Points on a hilly landscape, in no order, each with its height.
From any point a ball takes the steepest step (drop divided by distance) to one of its 2 nearest points. It stops when none of these is lower. Distance is the straight distance between rows; heights are no part of it.
gola (h 692): [ 19 -12   4 -22 -11  18  33   2  15   0  20  14  -4  19   6 -16 -13  -5
  -1   0 -16  19  -7   6 -15   6  17 -11   6  -4  -5  -5  24  -7   1  16
  -1  14  10 -16  -2 -32  18   1  -6   3  14  -5  36  -4]
Toret (h 703): [  3 -32  19 -13  -3  -4 -38   3  -3  39 -51 -22   2 -25   2   2 -27  11
  -6  -9  -7  11   1 -34  -7   0  -8 -19   4 -22   6 -15  -7  -8  -4 -37
  -9 -29   4 -58 -27  35 -25 -23  35 -11 -12  36   2 -13]
Leger (h 700): [ -3  38 -29  24  37 -49  42   6 -19  -7 -15 -19   6   0  11  14  10   8
  -2  18  18 -11   0  59  28  -8 -22  49 -18  28 -22  -1 -20  20   2   1
  14  26  39  22  15  22  16  18 -26 -18  -2 -58   2   4]
fol (h 667): [ 17  -9   5 -19  11 -46 -33  -7  -9  27 -32 -35   0 -16  22  35   7  24
  14 -16   2  11  -9  -9  -2  14 -16 -11 -20 -41  -9   2 -15   3  23  11
 -16 -12  15 -46  -5  45 -21 -34  21 -20  -4   7  -1 -35]
ril (h 575): [ 22 -39  17 -26 -30  29  -1   4  15  26  -2   2   0 -11  -4 -13 -21   0
   1 -12 -14  25  -3 -29 -28   8  13 -39   6 -25  15  -5   7 -18  -8  -9
  -6 -15  -7 -39 -31  -3  -3 -13  32  -9   2  33  18   3]
dizo (h 762): [-15   9  -7  15   8  -5   7   6 -16  -9  -1   3   9  -2   4  -7   5  -5
 -11   7  -1 -19   0  32  23   2   4  20   8  45 -14 -16   6  16   1   0
   9  19   9  16  -4 -14  19  11 -18  15 -12 -24  10  13]
bak (h 308): [ -5  50 -11  12  44 -44  14  10 -20 -15 -31 -11  -8   5   7   0   1  16
 -21   1   0   3  -6  28  26 -23 -11  37 -31   0 -38  -7 -18  29  18  10
   1  11  28  10  12  32  -4   6 -10  -7   2 -31   7 -20]
vudat (h 455): [-10  40  18  -5  16  -3 -16  27 -22 -16 -21   6  -4  -3 -12 -21 -21  -2
  -8 -20 -22   7  17 -27  13  -2  23  -7  -7 -20 -27  -3  20  11  31 -24
  -7  -7  -1  -9  15   8  -6  -8   7  16   3   7   4 -38]
mog (h 539): [-28  12   1  36   7  26 -21   5 -35 -29 -12   2   0 -30 -14 -27 -17 -34
 -50  12  -3 -18  13  -8  20 -17   7  17   8  58   5 -19 -15  15  -3  -9
  10   3 -13  21 -19   3 -25  20   6  31 -20  -6 -23  23]
Nus (h 270): [-16  -1  24   6 -14  41  -4  -3   7 -44  35  28 -32  10 -17  -9  -2 -49
 -19  33 -25  -8  15 -21 -18  -3   7 -23   7  41  37 -12   8 -11   1  -2
  -9  11  -7  10   0 -32 -30  10  12  34   8  10 -32  34]
zumi (h 56): [-19 -38  20   3 -18  19 -29   7  30  -2  27  15   0  -1  -4  14  28  -5
  16   3  -2 -15  -1 -20 -12   8   4 -31   0   0  37   7  -5 -21 -43  -2
 -17 -14 -17  16  -2 -10   8   4   5   7  -9  53 -11  41]
gul (h 825): [ 33 -13  -8 -33  10 -21  19   0  12  15 -17 -15  -2   3  17  14   1  17
   4  -2  -3  36 -26   6  -4  14 -12 -20 -12 -43 -12   9  -7  -3  19  23
  -8   4  21 -44  -7  16  -7 -11  11 -30  13   2  21 -23]
Kotug (h 672): [ 24 -11  -9 -20  17  14  58  -2   4   0  -8  13 -13  15  -3 -17 -37  -4
 -29   8 -15  41 -10   7   5   9   0  -1  -1   5 -18  -2  13   2  14  -8
   9  23  24 -26 -14 -17 -12  13   5 -19  34 -21  32 -23]
Ror (h 688): [ 28  -1   0 -25  -4 -37 -47 -18 -17  32  -7 -32  -4 -28  22  29   0  22
  24 -18   6   9  -1 -30 -12  10 -15 -20 -21 -51   9   7  -2  -7  48   5
 -27  -8  16 -62 -15  45 -43 -42  21 -27  -1  -6 -16 -44]
rediz (h 372): [-25 -17  29  16  -5  43 -10   9   3 -36  18  20 -28  -6 -10 -19 -13 -41
 -16  32 -23   4  14 -22 -13  -2  11 -22  -2  36  35 -11   2 -14 -11 -15
 -14  -3  -1   7   8 -13 -35  10  20  33   4  31 -37  34]
pota (h 735): [ 24   0   8 -27 -24  30  35 -12  28  -7  39  25  -6  40   2 -17  -1 -19
  13  -8  -6   6   1  -2 -33  -3  21  -4  15 -19  -3  -1  32 -13  12  27
  -4  22  -4  -8  15 -49  18  -5 -11  18  19 -26  37   1]
borin (h 528): [ 13  23 -10  -7  35 -14  39   5  -6 -14 -16  -4  -9  10   0  -5 -23  -3
 -32  14 -10  32  -7  23  25  -5  -9  13 -14   9 -33  -7   0  14  23  -2
  -3  31  32 -15  -1  10 -11  17  -5 -23  20 -36  20 -24]
Gal (h 734): [ 22 -36  21 -21 -33   7 -45  10   3  42  -7 -18  14 -31   1  -8 -17   1
  18 -19  -4   4  15 -41 -30  -1   5 -47   5 -31  30  -4   7 -15   8 -20
  -9 -21 -10 -47 -36  14 -19 -28  32 -11 -10  30  -5 -14]
Vubo (h 480): [-45 -15  19  37  15  13 -41 -10 -11 -37  10  11 -30 -14 -14 -10  34 -14
 -16  20  14 -36   7  -9  26  -1 -15   7   7  48  46   8  -6  -8 -26  -9
   0  -9 -14  59  22  -5 -36  15  -9  31 -17  32 -58  40]
Sufe (h 556): [-21  30 -29  39  12 -23  32 -14 -39   1   3 -17  21  -8  -3  11  19   2
  11  13  38 -55   7  64  19   0 -21  55  20  59  -7   7 -13  14   4   2
  36  27  13  44   5  -5  36  11 -32  -3 -23 -59 -16  19]
nov (h 834): [ 43  12 -17 -32 -22 -25  34   0  15  -3  11 -12  10  28  22  10  31  -2
  57  -9   6  18 -14  18 -33  -4  -1 -20 -11 -68   2  38   5  -8  19  47
   3  14  10 -18  26 -14  15  -7 -27 -21  16 -26  21 -20]
revak (h 862): [ 19  -1  -4 -26 -20 -19  20   5  15  13  19  -7  10  20  20  10  26  11
  41 -18  -1   9 -10  17 -30   8   8 -20  -3 -43   3  21   5  -6   4  35
  -1   9   4  -7  14 -20  27 -13 -23 -12   9  -8  29 -11]
zal (h 354): [ -3  50  11  -3  31  -9  12  18 -22 -26 -21   2 -12   5 -15 -23 -26   2
 -33  -7 -21  16  10 -21  20  -4  13   5  -6  -9 -34   0  19  24  40 -19
  -8   6  10  -8   3  15 -12   0   7   1  17 -15   4 -40]
zod (h 566): [-11  15  13  12   2  20  -8  14 -14 -27  -7  11  -5  -6 -18 -27 -28 -24
 -25   7 -28   8  15 -14   9  -1  20  -4   7  28  -6 -11  18  10  14 -18
  -1   6  -5   3  -1 -14  -9   3  11  26  -1   4   2  -3]
dal (h 724): [ 44 -22 -14 -32  13   7  73  -9  20   4   6  13 -13  29   4 -13 -19  -3
  -6   5   6  45 -19  12  -6   2   0   0  -1 -22 -12   8  23 -10  16  18
  12  22  29 -27   4 -15  -7   9  -7 -32  36 -28  45 -10]
mak (h 451): [-20  19  -7  24   6  32   6   1 -41 -30  -1   1   6 -29 -21 -17 -13 -57
 -55  25  -2 -27   7  -2  17 -14   4   9  21  62 -11 -14  -8  14  12  -1
  17  17 -16   7 -34  -2 -14  23  -1  28 -16 -30 -15  23]
Vom (h 527): [-15  23  15   3  20   1 -16  22 -22  -5 -38   3  -8 -11 -13 -26 -34   0
 -30 -11 -22   8  20 -30  16 -11  12   9  -9  -5 -22 -16   7  16  13 -35
  -3 -20  -2 -16   5  24 -18  -4  18  13  -6  17  -1 -33]
magu (h 644): [  1   6   1  -8  25 -52 -24   4  -9  15 -42 -27   2  -3  18  30  15  25
   9 -16   3   2 -12   9  11   7 -16  -2 -22 -32 -20  -1 -21  10  13  11
  -9 -18  13 -25  14  40  -8 -25   5 -15  -3  11   3 -31]
futi (h 589): [-22  16  11   4  29   2 -25  17 -26   6 -57   1 -19 -16  -3 -29 -35  12
 -50 -16 -14   0  15 -34  25 -30  -3  32 -13   1 -23 -30 -14  21  -8 -40
   5 -33   3 -24   1  43 -31  -6  22  14  -9  24   2 -24]
Kuf (h 648): [  0 -22  10 -10 -11  38   6  14   6   8 -21   5  -5  -7 -15 -23 -48 -18
 -11   5 -32  36   5 -31 -17   6  12 -22   2  -3   7 -12   8 -12  -2 -36
  -4 -15  -2 -37 -15  -2 -17  -2  36   0   8  38   4 -17]
vugi (h 519): [-11 -19 -18  15   9 -40   9   8  14  30 -13 -16  22   8  19  33  19  39
  19  -1  17  -4 -27  41   8  23 -13  22   6   6  -5  -1 -11   5 -27  -2
   7  -8  11  18  12   8  42   5 -26 -12  -3   1  10   6]
vezi (h 453): [ 14 -42  12 -26 -38  34   3 -11  35  13  52  17  -2  10   2  21  11   3
   2 -11   8   4 -12  -8 -24   0  15 -27   2 -16   9  -3  -4 -21 -45  20
 -10 -15 -18  -2 -15 -21  27  17  11   2   1  26  20  57]
fasok (h 680): [  1 -32  14 -14  -5  23 -13  12   2  23 -42  -6   1 -15  -5 -12 -38  -5
  -8  -3 -26  22   9 -34 -13   4   4 -20   1 -13   9 -18  -2 -12 -11 -40
  -4 -21  -3 -54 -21  22 -20  -9  33 -11  -8  41   2 -11]
dof (h 604): [ 15  24  -8 -12  13 -54  -5   7   0   1 -26 -20   5   8  15  32  23  15
  32   1   0  16 -11  20  -1   6 -11 -10 -27 -50 -17  13 -15   6  22  30
 -11  -2  18 -23  24  27   3 -14  -7 -22   5   0  -1 -31]
Feko (h 621): [-28   5  -3  24  21  16 -30  12 -28   0 -50   2  -6 -25   4 -30 -29   1
 -59  -7 -12  -1  17 -25  28 -24   1  42  -7  29  -1 -28 -21  16 -28 -35
   8 -24   3   2  -4  27 -37   9  13  23 -15  18  -5   1]
Tolo (h 800): [ 47   6 -16 -37 -11  -6  56  -5  24  -9  17   9  -3  43  13  -6  14 -18
  40 -10   8  23 -11  10 -25  -6   9  -6  -1 -62  -4  27  21 -11  19  40
   8  25  16 -15  34 -23   6  -3 -23 -14  27 -37  37 -10]
faka (h 718): [ 16 -29  19 -20 -14 -17 -53   1  -9  46 -29 -25   6 -34   9   6 -19  14
  12 -23   4  -2  11 -37 -13   4  -6 -26   1 -29  13  -8   3 -11  14 -35
 -13 -23   5 -62 -35  36 -34 -36  34 -20 -13  21  -7 -24]
baguv (h 79): [-14  15  14  14  -6  44   5  -1 -15 -48  23  17 -20  -5 -18  -8 -15 -63
 -31  35 -23 -12  19 -18 -11  -4   3 -17  20  57  20 -10   2  -2  18   1
  -3  16  -9   6 -17 -30 -28  15  15  34   4 -12 -29  29]
bibin (h 410): [ 17  48  -6 -21  34 -28   7   5  -5 -26 -25  -2  -6  17  -6  12  -2   3
  10   3  -7  32  -5 -16  16  -1  -4  -8 -27 -57 -35  14   7   2  48  23
 -16   4  19 -22  30  30 -17 -12   2 -27  17 -14  -8 -50]
Bis (h 194): [ -1  29   3 -11  46  -4  23  10 -12 -19 -38   3 -19   8 -24  -5 -37  14
 -35  -1 -18  35   2 -26  20  -6  -5   7 -18 -27 -38  -6   6  15  43 -18
 -15  -2  15 -30   3  33 -29  -5  22 -15  19  -4   1 -49]
Furob (h 806): [ -7  -5  11  -5 -14  27   6  -4  21 -17  48  31  -8  21   2   2  10 -21
  -1  22 -11 -19   2   5  -9   0   9  -8  11  38  11 -16  12  -7  -5  11
  -4  18  -2   7  -5 -45  16  14 -11  18  -1  -9   3  33]
nes (h 647): [-26  68 -17  31  13 -30  26  -8 -52 -24 -12 -14  18  -9  -4  -6   8 -10
  -8  -1  26 -51   7  46  17 -18  -8  45   5  29 -26  12  -8  34  19   9
  26  24  17  37  -4  10  14   6 -21   3 -17 -60  -9  11]
fikip (h 533): [  1  46  15 -12   5   5  -2  25 -10 -20  -6   6  -2  14 -16 -23 -17  -7
   8 -18 -26  10  16 -20   7   2  27 -16   6 -25 -20  10  28   4  46  -4
 -11   7   1  -7  20 -21   2 -16  -3  15  12  -4   5 -42]
Zosu (h 613): [ 10 -38  10 -16 -15  42  20   3  16  13  -3  16  -8  -1  -8 -20 -45 -10
 -14   8 -28  35  -6 -20 -23   9  13 -24   1   1  11 -16   9 -14 -14 -20
  -1 -11  -8 -30 -27 -14  -5   4  33   0  13  29  16   7]
suzip (h 326): [-28  46 -34  39  24 -37   5  -3 -30  -6 -17 -16   3 -10   9  -7  14  23
 -23 -13  25 -34   0  41  37 -21 -16  67  -6  30 -22  -5 -31  30 -10   1
  30  -4  10  43   1  18  10   7 -20   5 -10 -33 -10  -1]
badoz (h 622): [-24   9 -30  36   3 -16  31 -21 -16  15  18 -10  27   5  -6  20  17  10
  20  29  39 -45   1  60  15   6 -24  52  25  66   6   6  -9   7 -11 -10
  33  19   4  51  10  -9  52  17 -33  -4 -24 -53 -23  30]
rigek (h 681): [-30  -9 -31  39   8  -5  19 -24   7  26  20  -1  28   8  -3  21  21  19
  12  29  42 -34  -8  48  29  12 -29  57  30  64   8   0  -7   4 -24 -18
  31   4 -13  62   4  -5  50  24 -30   1 -24 -32 -29  29]
vos (h 452): [ 45 -25   5 -37 -50  14  -4 -13  13  26  45  -9  10  -2  18   2  14  13
  28 -39   7   9  -3 -22 -46  -3  25 -41   7 -60   9  17   8 -13   6  34
 -15   5 -27 -17 -15 -16  12 -21   4  -9   7  -2  26  -5]
nug (h 649): [-13  13 -31  32  28 -44  37   4 -10  12 -11 -18  16   4  14  23  10  25
   3  19  25 -12  -9  63  30   5 -23  59  -5  34 -10  -3 -25  12 -17  -6
  21  10  29  34  13  15  31  18 -37 -11  -3 -41  -4  10]
zug (h 441): [-18   0 -24  28  21 -53  -4   5   3  22 -36 -23  10   7  15  31  23  41
  11 -12  22 -13 -19  39  23  10 -25  37  -9  -1 -17  -2 -25  12 -29  -3
  17 -17   6  23  27  27  25   1 -24  -8  -4   2  -1 -11]
kuv (h 559): [-20 -13  13  20  12  20 -30  17 -13   3 -43   0  -1 -20  -4 -26 -29  -9
 -30   5 -23   4  14 -26  11  -6  12  10  -6  25   5 -22 -11   5 -19 -37
   1 -20  -4 -12   1  16 -22   6  24  19 -14  34  -4   1]
zoga (h 710): [-18 -38 -13  32  -7 -46 -53 -16  19  53 -23 -16  34 -16  11  42  27  40
  25 -24  29 -15 -11   8   4  21 -30   4  18  -9   8  15 -19   2 -36 -23
   5 -46 -26  26   8  26  26 -12 -12 -13 -14  31  -3  -4]
babap (h 568): [-35  -1   4  42   9  19 -37  -3 -22 -29  -5   1  -8 -24 -12 -23   9 -21
 -29  12  10 -32  15  -9  33 -11  -1  20   4  54  26  -8 -10   6 -18  -3
   9  -6 -17  49   2  -4 -26  20   0  34 -24  16 -38  30]
Tudov (h 769): [ 47 -37   6 -45 -44  29  16 -16   9  30  16  -7  -2 -13  -3 -16 -23  13
  10 -26  -3  30 -10 -33 -46   4  17 -40   6 -58  14   7  21 -17  17   7
  -3 -11 -23 -40 -34  -3 -16 -23  37 -22  17   6  21 -17]
vati (h 447): [-35  38 -37  46  13 -30   9 -13 -37   3  -9 -16  17 -15   0  -3  14  16
 -11  -3  42 -44   4  54  38 -11 -19  71  10  49 -14   5 -23  26 -13  -3
  39   4   4  53   0   4  23   9 -22   2 -21 -42 -24   5]
nese (h 499): [ 43 -19   7 -33 -59   3 -31 -14  -5  39  62 -19  12 -16  26   7  19  25
  45 -48  15  -3  14 -31 -55 -11  20 -46   1 -61  32  20   3 -10  22  25
 -23   1 -36  -9 -26 -16   2 -24  -5 -12  -2  -8   9 -11]
nof (h 784): [ 62 -42  -3 -50 -37  19  32 -30   9  31  21  -8  -4   0   3 -11 -17  25
  -1 -28  15  40 -24 -17 -44   7  14 -26   9 -66   3  11  18 -12  14  20
  -3  -4 -17 -39 -31  -3 -14 -11  26 -27  22  -8  31   0]
Magob (h 600): [-34  -1 -24  45   0 -22 -39 -18  14  16 -19   4  20   2  -2  10  25  30
  19  -4  24 -36  -3  30  26  15 -22  36  10  26   0  14 -10   5 -42 -15
  24 -25 -29  58  34   2  38  -2 -22   9 -15  25 -22  -7]
vifov (h 804): [ 52 -28  -7 -40 -13  -6  26 -18  12  26  -6 -16  -1  -2  12   3 -11  22
  -1 -11   4  47 -24 -17 -23  15  -4 -23  -2 -57  -1  15   8  -7  24  23
  -5   2   6 -48 -27   7 -19 -17  26 -37  24  -2  22 -19]
gepus (h 849): [ 47   3 -22 -25  20 -30  19 -17  22   2 -25 -16   0   9  13  38   3   7
  11  19  -3  50 -23   5   6   8 -29 -13 -35 -46 -18   3 -17  -9  26  40
 -10  11  26 -44   6  32 -22  -4  17 -47  11 -10  10 -25]
Zabut (h 707): [-17  44 -10  20   6 -15  11  -1 -36 -23   0  -5  13  -7  -5 -13  11 -13
  -6   3  12 -38   4  39  19  -5   3  29  11  42 -20  -3   3  24  20   6
  12  30  10  29  -6 -11  20  10 -24  12 -12 -49  -1   8]
Vizir (h 339): [ 29 -35  22 -35 -57  38 -19 -10  30  10  58   6 -12  -7  -1  10  13  -8
  17 -25   6  -3  10 -35 -52 -12  24 -49   0 -43  30   8  -5 -26 -31  15
 -23 -13 -39 -11 -18 -16  -4 -12  25   4   0  30   5  32]
sibuv (h 351): [-30 -19  14   6 -10  17 -26  -8  31 -19  52  30 -19  23  -9  28  51  -4
  22  20   4 -32   3 -10  -2  12  -8  -8   7  24  34  12   3 -13 -36   2
 -13   0 -24  38  14 -25  11  14 -23   8  -8  36 -36  47]
kore (h 651): [ 15 -27   7 -17 -11  37  26   1  20   3  17  23  -8  11  -3 -17 -24 -11
 -18   8 -25  28  -9  -4 -15   6  18 -14   5  13   2 -17  17 -10 -10  -4
   2   5  -6 -20 -16 -28   6  10  11   5  11  13  26  13]
zure (h 487): [ 38  44 -19 -27  17 -29  20  11   4 -28 -13  -3   1  20  -1  10   6  -9
  29   6  -4  33  -7  -7   7  -1  -3 -17 -21 -61 -28  28  14  -7  45  35
  -6  17  23 -23  36   9  -7  -9  -5 -29  21 -20  -1 -47]
gage (h 541): [ 12 -42  11 -19 -21  12 -12   3  16  30   5  -5  17  -9   7   7  -3  12
   2 -11  -5  17 -11 -12 -20  13   9 -35   5 -18  13  -5  -6 -11 -20  -4
  -9 -14  -7 -27 -29   1  12  -6  15 -10  -8  32  21  20]
Magop (h 323): [  2  45   3 -17  43 -22   5   8  -8 -17 -32  -3 -12   8  -6   3 -15  12
 -16  -1 -11  27  -7 -27  17  -7  -6   0 -31 -44 -39   3   4  11  45   2
 -20  -2  18 -25  18  41 -24 -11  16 -18  11  -5  -2 -52]
rezot (h 140): [-22  45 -16  28  37 -47   0   6 -25  -7 -30 -12  -5   0   9   3  11  33
 -18 -11   8 -18  -1  33  31 -19 -16  54 -27   5 -30 -10 -22  28  -6   1
  16  -6  21  26  18  31   0  -1 -15   3  -3 -20  -4 -14]
kov (h 309): [-14  38   4  15  -5  41  10  -5 -32 -50   9  12  -3 -14 -31 -11 -25 -69
 -39  23 -17 -24  18 -14   1  -8   9 -10  29  52  -8  -6   9   8  30  -2
   9  22 -15   8 -28 -19 -17  18   3  29   2 -33 -16  12]
pepa (h 502): [ 13 -44   8 -24 -23  16  10  -3  27  25  22   6   8   7   8   8   1  14
  -3  -9  -4  20 -25  -2 -14  15  15 -23   4  -8   6  -6   1 -16 -28   5
  -6 -13  -4 -16 -25 -16  27  10   6  -5   0  19  30  33]
fen (h 325): [-31  37 -29  38  27 -53 -15  -1 -15  13 -39 -13  -3   5  12  15  18  47
  -2 -19  25 -25  -8  38  29 -12 -28  59 -15   2 -22   3 -34  18 -29   1
  26 -26   7  35  34  27  15  -8 -19   0  -1  -5 -10 -23]
zapif (h 233): [-16 -19  26  -8 -19  23 -16   1  31 -22  59  29 -25  23  -5  17  39 -13
  12  16  -6 -26   6 -17 -19   4   4 -23   3   7  33   3   3 -22 -34   9
 -16   0 -19  14   8 -29   2   7  -5  16  -1  37 -24  48]
patil (h 666): [-31 -19 -20  40  -1 -36 -34 -16  26  39 -25  -3  31   1   5  33  26  37
  26  -7  32 -20 -17  30  11  22 -28  25  18   6   4  19 -16   1 -48 -17
  18 -35 -28  49  27  17  46  -9 -20  -3 -11  27 -10  -8]
kotub (h 773): [  4   4  12 -19 -21  25   9  -7  27 -11  45  25  -5  32   4  -3  13 -14
  22   3 -11 -15   8   1 -20   1  17 -12   8   8   4  -6  20  -9   1  24
 -10  18  -5   1  11 -52  24  -1 -15  21   8  -8  15  16]
vut (h 752): [ 40 -38   7 -35 -42  21 -14  -7   4  44   4 -14   3 -28  -2 -14 -32   6
  18 -27  -5  24   9 -42 -46   3   7 -42   9 -47  21   2  14 -20  21 -21
  -9 -15 -15 -55 -50  11 -27 -32  45 -28   1  15  -1 -23]
vogal (h 449): [-26 -13  10  12 -11  19 -24  -4  25 -11  36  21   0  21  -5  17  36   1
  25  20   0 -33   0  11   3   8   1  -1   7  30  19   0   2  -3 -26   7
  -5   8 -16  37  14 -35  23  10 -20  15 -11  22 -18  32]
kirab (h 764): [ 53  -2 -17 -35   6   4  69  -7  24 -12  12  18  -9  41   4 -12  -4 -17
  16   1  12  39 -10   6 -11  -7   4   4   0 -39 -16  18  30  -5  25  38
  14  34  27 -13  25 -23  -7   2 -17 -21  38 -43  42 -12]
Fus (h 553): [ 33  38 -18 -19   9 -41  18  11   7 -19 -17 -15   5  21  11  24  19   0
  44   9  -6  24  -6  18  -2  -1  -4  -4 -26 -54 -19  23  -4   0  25  39
  -3  10  25 -18  36  14   2  -5 -11 -29  10 -19   1 -32]
vip (h 602): [ 11  14  -8  -5  22  -3  41   6 -10 -12  -4   6  -6   5   2 -13 -22 -11
 -26  13  -9  18  -5  21  17   5   3   9   0  26 -21  -5  13  13  14  -8
   6  32  24 -10 -15  -8   0  17 -11  -6  19 -38  31 -12]
sibel (h 275): [ 10 -36  37 -18 -39  46 -12   3  32  -3  43  16 -17  -9  -9  -2   5 -23
  16  -2  -4   0   9 -45 -49  -8  18 -55  -5 -30  38   8  -5 -34 -34   0
 -23 -19 -23 -12  -9  -9 -18  -8  33   4   6  48 -13  40]
reg (h 498): [-31  21 -10  35  10 -25 -43   4 -11   4 -26   2  12   0  -1  -6  19  24
  10 -18  12 -35   7  15  28   0  -4  34  -3  15 -10  -1 -11  13 -22  -9
  15 -21 -13  40  26   3  25  -4 -21  14 -13  21 -10 -15]
Pok (h 540): [ 31 -14  -3 -23 -43 -26 -30  -2  -8  43  37 -25  19 -15  30  18  24  27
  47 -39  15   4   7 -12 -47   0   9 -40   0 -56  27  27  -3  -9  21  23
 -20  -2 -18 -21 -20  -7   5 -30 -10 -19  -1   2   8 -18]
kuvu (h 399): [ 30 -35  15 -37 -46  29   4 -12  28  18  49   4   2   1   6   5   8   8
  11 -28   5   7  -7 -15 -43  -4  29 -34   8 -37   6   2   4 -19 -19  26
 -13  -5 -26 -12 -17 -19  20  -7   7  -1   3  11  27  30]
puvu (h 743): [-30 -26 -26  37  11   9  -7 -26   8  11  23  -1  16  -1  -4  14  31   1
  -1  31  34 -30  -8  28  40  10 -29  43  30  68  17  -4  -9   0 -32 -11
  21  -2 -25  69  -4  -4  24  32 -28  12 -34  -7 -40  36]
goput (h 620): [ -7  57  15  -4  -8  19  -3   8 -12 -42  11  20  -3  16 -21 -20 -16 -26
   2  -7 -24  -7  22 -11   7  -5  27 -16  20   4 -12   1  30   5  46   0
  -9  22   0  12  16 -39   3  -7  -9  26  13 -25   4 -18]
zenut (h 306): [-24 -26  33  14  -1  41 -20  19  11 -17   2  18 -19 -15 -13 -22 -22 -32
  -3  20 -19   8  17 -33 -22   1  10 -31  -9  19  36  -9  -2 -25 -23 -25
 -18 -18  -3   2  11   0 -33   2  29  25   1  51 -26  29]
kuge (h 435): [ 12  41 -14   6  47 -33  39   6 -14 -25 -17  -6  -5   8   4   3  -8   0
 -19  16  -1  19  -3  29  29 -15 -15  25 -22   9 -38  -5 -11  23  20   7
  -2  33  40   3   5  25 -13  18 -14 -23   9 -50  14 -15]
gopud (h 373): [-39 -25  15  31   4  13 -44  -6  13 -21  10  14 -10  -2 -14   2  35  -5
  13  15   5 -34   9  -7  19   8  -8   0   1  32  34  10   1 -10 -35  -8
  -7 -14 -18  51  22 -11  -9   9 -13  22 -17  45 -37  33]
Zemum (h 484): [-25   1  23  23   5  32 -28  21  -8 -26 -16  10  -7 -17 -15 -29 -19 -27
 -13   8 -22  -4  19 -25   7  -5  16  -4  -4  33  11 -14   3   1  -6 -22
  -5 -12  -4  11   6  -2 -19   8  15  29 -13  28 -17   7]
vavef (h 787): [-31 -25 -18  37  16  11 -12 -10  -2   6   6   1  13 -12  -2  -1  20   2
 -16  21  16 -26  -1  17  45   4 -18  39  16  63  15 -13 -12   3 -33  -8
  14  -6 -15  55  -5  -3  11  28 -18  21 -28   5 -26  33]
ganes (h 808): [-10  -9  -1  10   0  21  14  -2  -2  -7  26  12   3   1   0  -5   2 -22
 -17  23  -7 -17   4  20  12   3   0   9  14  60   5 -22   8   2  -6   3
   4  26   6  12 -19 -29  21  23 -18  18  -6 -25  10  29]
Fomev (h 586): [-19  -8 -20  24  16 -28  22   6   0  18  -2  -9  19   8  16  21  13  29
  12   8  20 -11 -15  52  20  12 -16  40   7  31  -6  -3 -12   9 -20  -8
  13   7  17  33  15   2  42  18 -36  -6  -4 -16   3   9]
bir (h 643): [-15  43  11  10  -2  10  -5   8 -24 -35   2  14  -1   0 -14 -18 -12 -25
 -15   4 -17 -14  17  -2  16  -7  18  -4  17  30 -17  -7  23  21  29  -5
  -1  23  -2  15  -3 -21   2   6  -9  25  -2 -22   1  -6]
dete (h 243): [-30 -26  16  22  -3   7 -48   7  20  -2   4   8   9  -1  -9   8  30   5
  22   3   1 -27   6 -10  11  10   0 -13  -2  11  22   7  -1 -12 -34  -7
  -3 -18 -25  33  15  -7  11  -2  -9  13 -19  53 -13  18]
piz (h 200): [-11 -34  35  -6 -21  49 -10  12  27  -7  26  14 -21 -11  -9  -9  -9 -28
   6  12 -16  11   7 -35 -42  -4  15 -45  -8  -6  40  -1  -3 -34 -32 -13
 -23 -19 -10 -11  -5  -1 -27  -4  34  14   6  52 -16  33]

Call two points neighbours if one is among the 2 nearest of the other. Go from one point of each pair to the other, from neighbour to neighbour, staying as low as possible. Name the highest point that can't be avoided.
Zemum and zumi: faka
vudat and Zemum: Feko
rezot and Zosu: vavef
zumi and baguv: babap
baguv and piz: rediz

For each start below, name the point where the ball stops.
dal: rezot
vavef: zumi
magu: Bis
ganes: rezot
puvu: rezot
vut: Zosu
nug: rezot

Write out the way that a ball takes from each point below.
nof: Tudov vut Gal faka Toret fasok Kuf Zosu
nov: Tolo kirab dal Kotug vip borin kuge bak rezot
Furob: kotub pota gola kore Zosu
